A landscape with many valleys, sampled at points; each row gives a point and its height.
A ball rolls from a point to the lowest of its 2 nearest points, and stops where none of them is lower. Distance is the straight distance between rows; heights are no part of it.
Q_910 height 660: [20 1 -23 -3 -5 -7 36 -4 5 2 -31 3 -42 -7 -10 13 8 25 22 11]
Q_888 height 198: [-24 31 -24 11 -7 -12 -37 25 9 -19 35 13 43 -12 23 -21 -4 -12 -23 -50]
Q_178 height 255: [-15 -22 21 -26 -18 26 14 -13 -8 30 23 -15 9 14 -4 -22 -2 16 -2 27]
Q_962 height 282: [16 0 27 17 1 -24 -27 9 20 6 -6 -20 -4 -5 -9 18 -8 -4 28 -2]
Q_840 height 563: [-17 20 -36 7 23 23 12 -11 15 3 12 39 18 10 -14 -4 -3 2 39 -15]
Q_611 height 386: [-8 6 -4 -6 0 9 3 2 23 38 -1 -12 -59 -7 -25 24 -36 -21 6 -4]
Q_742 height 361: [-16 13 -25 -38 -4 26 -6 22 49 -11 42 -28 45 14 22 -19 -11 18 -30 -15]
Q_396 height 337: [15 -2 17 15 -7 -5 5 2 -16 11 -3 -2 -16 -28 -31 -18 8 -25 -2 -6]
Q_807 height 526: [8 4 -4 -4 29 16 4 -1 -34 3 5 -27 -5 -3 -9 -8 -1 7 -27 11]
Q_337 height 123: [-12 -45 -11 11 17 16 19 20 14 -8 -37 -31 -15 12 -15 26 29 -1 -37 -2]
Q_812 height 594: [-20 6 -16 10 3 15 17 -21 5 -3 16 18 50 18 8 -13 20 27 28 -3]
Q_6 height 234: [-4 15 16 4 -25 -14 53 -16 10 21 -18 -30 -15 4 -22 -8 19 11 6 -8]
Q_446 height 433: [-7 -12 -47 45 17 -22 42 -20 -15 -20 23 -5 -19 -17 24 0 24 2 -1 -20]
Q_694 height 609: [-14 -23 -5 0 -16 5 3 17 0 -45 38 -1 25 -22 26 -27 18 26 -7 10]
Q_395 height 421: [0 -2 36 -18 -18 9 -21 25 8 -9 -25 24 -20 17 -3 23 9 -14 -6 22]
Q_946 height 132: [-22 23 -4 22 -15 -23 -36 1 5 17 29 -5 8 -15 18 -7 5 -1 -5 -35]
Q_449 height 253: [9 -14 -9 -36 -1 -8 -47 34 -36 -3 -36 4 0 6 7 -17 -5 14 9 2]
Q_896 height 702: [41 -32 -35 -8 -6 3 25 -18 -7 0 -30 24 -25 1 -1 4 34 43 40 24]
Q_992 height 359: [29 1 47 -3 2 -28 -15 20 16 14 -27 -45 6 16 -19 -5 10 -9 43 -8]
Q_271 height 56: [-26 -19 -2 -12 -6 26 -11 -15 17 1 42 2 19 -7 13 11 -36 -3 -17 19]
Q_902 height 184: [-7 9 5 50 29 -8 15 -7 -18 44 39 -3 9 14 19 -19 17 -8 23 -6]
Q_84 height 343: [-4 3 22 -5 -10 -6 -24 14 42 11 9 -12 -33 -15 -19 21 -34 -25 27 -7]
Q_519 height 565: [-5 -42 -7 8 -13 15 21 2 23 -21 39 -17 -8 -20 8 -9 28 33 -6 9]
Q_841 height 328: [-5 -28 13 11 1 41 9 -25 -11 23 45 22 5 3 -4 -11 24 7 -7 30]
Q_226 height 241: [-12 1 11 24 11 1 -14 -2 -20 41 27 26 23 2 1 -28 -7 -22 30 -10]
Q_863 height 169: [-30 -28 -8 -28 -27 29 23 -15 -25 15 20 20 7 -14 5 -28 -19 -3 -10 30]
Q_830 height 380: [-21 45 0 -2 -23 -6 13 -36 20 -8 10 20 -4 -16 -21 14 -26 -7 6 -14]
Q_50 height 189: [9 19 29 33 -4 -34 16 -13 11 40 -4 -34 -6 13 3 5 27 6 11 -16]
Q_90 height 218: [-10 -7 -8 -8 6 10 -62 25 15 -41 25 -3 28 -10 20 11 -11 8 -30 -7]
Q_817 height 461: [43 -24 -9 -13 6 -6 9 -8 -41 18 -40 9 -25 -17 4 3 -6 5 -18 32]
Q_983 height 733: [16 -49 -37 1 -1 -1 -3 -7 2 -19 -14 33 -8 -6 8 11 8 22 51 18]
Q_936 height 768: [-16 -30 -21 26 1 -12 14 -27 -17 -1 4 42 18 2 21 8 -21 -15 34 13]
Q_81 height 558: [-3 21 -8 12 -10 -32 18 10 14 -35 -42 23 -23 13 19 38 16 12 26 5]
Q_29 height 527: [-13 -32 -3 -14 -8 12 32 0 -30 22 -43 17 10 23 2 -8 24 -7 -1 26]
Q_198 height 102: [-22 -11 12 43 2 -18 14 3 4 48 30 -22 -11 22 27 -3 34 6 8 -13]
Q_325 height 506: [6 -54 -45 23 3 -1 35 -28 13 -28 31 -12 -5 -28 8 -8 23 15 21 -8]
Q_893 height 262: [-10 -33 -13 24 -3 -15 36 -1 8 -26 -22 -14 -7 -2 8 19 36 4 -15 0]
Q_883 height 474: [-5 -10 34 0 -4 9 2 10 -18 21 -21 30 4 26 3 4 15 -27 5 25]
Q_634 height 477: [42 18 27 -11 16 5 9 -26 -24 23 -12 -24 6 9 -11 -2 4 7 -22 17]
Q_632 height 304: [-17 -16 -17 0 18 12 -32 24 19 -7 14 -13 0 11 26 24 10 25 -12 -1]
Q_405 height 229: [-23 17 -2 -10 -18 -1 -2 6 21 -4 33 9 34 -11 -5 -35 -31 -15 23 -23]
Q_691 height 65: [9 7 4 -5 41 7 -39 39 -59 -10 -14 12 10 6 -9 -32 -7 -28 -10 -11]
Q_576 height 166: [-16 0 19 -19 -39 -1 -8 -39 19 17 32 -45 7 -4 5 4 -3 30 -22 -2]
Q_213 height 143: [6 3 4 15 -19 -1 39 -23 15 33 -39 13 -13 10 -30 3 37 -10 12 -7]
Q_23 height 145: [6 -22 -12 -17 25 -3 -64 35 -37 -8 -27 -5 26 3 -6 -24 -18 -16 -2 -26]
Q_587 height 371: [-18 -36 -15 -4 0 31 -16 40 63 -5 29 -19 -2 1 14 16 16 11 -29 -6]
Q_986 height 476: [50 55 5 -10 -6 -20 39 -31 -5 -21 -47 33 -13 -10 2 18 1 15 -20 14]
Q_267 height 507: [38 29 22 20 12 -41 19 0 2 -21 -37 15 -1 14 20 34 -5 3 18 19]
Q_477 height 523: [38 44 13 -7 1 -16 39 -15 -25 -2 -36 22 5 6 -8 -19 0 3 14 14]
Q_345 height 157: [-23 10 25 -12 -11 10 -15 -10 13 5 28 -9 24 3 -6 -13 -23 -31 -10 -11]
Q_4 height 289: [5 -2 24 26 6 -8 -9 -11 -33 48 -10 13 7 -6 -18 -15 1 -54 -5 -10]
Q_91 height 272: [-28 39 -17 -32 -18 -2 -32 22 29 -20 36 -10 39 12 39 -27 -14 -14 -39 -41]
Q_348 height 228: [10 -23 2 29 36 2 0 30 -7 -2 -32 -11 -32 -4 -17 25 13 -35 -24 -2]
Q_937 height 367: [-1 29 18 2 -9 -24 -16 6 -20 -23 -6 16 20 9 22 -1 4 16 17 4]
Q_116 height 581: [-7 -32 -11 8 5 12 35 -7 -12 25 -4 5 21 26 4 -26 32 19 29 11]
Q_664 height 279: [5 -11 -25 -24 18 24 -43 28 19 -38 11 -5 13 -27 -21 -5 -37 0 -12 -15]
Q_915 height 578: [-20 -2 -6 -11 10 9 16 -15 -30 -28 -3 -21 36 -1 -1 -12 -3 1 -37 5]
Q_262 height 431: [26 18 61 -20 -15 -35 14 20 0 -14 -43 -34 7 24 -2 -10 15 -11 25 9]
Q_355 height 633: [-21 -28 -13 5 -12 -9 -2 -8 2 -14 20 -25 54 -21 13 -19 -2 3 -14 -9]
Q_674 height 376: [40 -28 -1 -18 0 -18 -16 23 -27 11 -54 8 -16 -2 10 3 -9 12 21 31]
Q_743 height 388: [10 11 39 -5 -14 22 -6 20 -13 -1 13 0 -13 -9 -30 -31 45 -5 -19 0]
Q_45 height 316: [6 -11 -4 -11 20 16 -28 4 -14 -22 4 5 -1 -25 -30 -2 -53 -25 -15 -7]
Q_790 height 422: [-9 -4 -4 -33 -3 35 -18 40 57 -23 44 -26 2 -9 0 -10 -16 0 -33 -9]
Q_125 height 144: [14 14 9 9 38 2 -19 33 -34 -9 -21 14 -25 5 -11 8 -5 -32 -20 4]
Q_259 height 427: [10 49 8 -8 -14 -6 6 -36 7 -17 -26 26 -19 -2 -16 39 -14 -3 -19 7]
Q_392 height 534: [48 11 13 -23 -2 -19 -16 -3 -38 4 -28 -1 -33 -9 27 14 -7 19 -37 32]
Q_506 height 480: [-2 51 -8 -13 12 -10 -16 4 -14 9 -40 -7 -27 19 -15 17 -5 -15 -16 -28]
Q_610 height 514: [-14 42 -14 6 27 9 -2 19 3 27 0 -17 -26 9 -21 -1 5 -10 -7 -40]
Q_488 height 258: [-8 22 18 -20 -20 15 0 -47 23 1 14 -12 13 8 -15 25 -13 31 -7 15]
Q_770 height 327: [-13 28 -30 -23 1 21 5 -34 36 -6 12 -7 1 -6 -27 25 -31 27 6 -11]
Q_394 height 53: [-24 15 -1 -8 -24 -10 -26 -11 16 41 27 -45 -7 -7 3 -13 0 1 -16 -36]
Q_842 height 434: [-4 15 -7 -17 11 -9 -13 15 -3 19 -39 -21 -43 -1 -22 11 -36 -38 0 -23]
Q_333 height 424: [49 11 17 16 25 29 5 -48 -12 32 18 16 13 7 -15 6 22 18 -8 26]
Q_789 height 752: [-11 -59 -39 9 -4 10 -15 -16 4 -20 12 53 10 -7 20 18 -18 -3 29 14]
Q_99 height 141: [-14 2 -4 12 2 12 -21 3 19 -36 58 15 28 -28 10 -4 -29 -6 -18 -6]
Q_879 height 360: [-16 -37 -30 36 -5 -33 16 1 -6 -31 -2 4 -14 -22 34 15 14 -7 -1 -2]
Q_521 height 294: [-10 25 15 -11 -11 -17 -10 4 -10 -20 2 16 26 5 -5 -22 -35 -5 37 -8]
Q_844 height 444: [26 41 46 -9 -14 -47 1 11 -12 -30 -41 -10 12 25 27 6 14 11 6 10]
Q_771 height 538: [-18 23 -41 -1 35 22 21 11 -8 21 -2 10 -21 8 -21 -12 -17 -10 10 -20]
Q_903 height 362: [-17 -19 7 -15 -20 7 -27 15 4 -23 -5 27 -12 -14 -4 12 -32 -20 -4 12]
Q_314 height 610: [10 14 -9 11 12 -16 32 24 25 -26 -20 -4 -57 14 7 33 0 18 28 12]
Q_635 height 375: [21 -15 28 19 -12 20 28 -51 -4 32 39 1 -15 6 -1 6 24 18 -16 33]

Where does a ball stop that starts at each point below?
Q_986 | Q_394
Q_790 | Q_394
Q_812 | Q_962
Q_694 | Q_337
Q_743 | Q_198

Call two points neighbours if one is among the 2 nearest of the other. Go from one point of each pair to the other, from neighbour to neighbour, staying as low as possible. Name the highest point that can't be avoided.
Q_962, Q_394 | Q_844
Q_691, Q_213 | Q_355
Q_337, Q_691 | Q_348
Q_394, Q_90 | Q_790
Q_213, Q_198 | Q_6
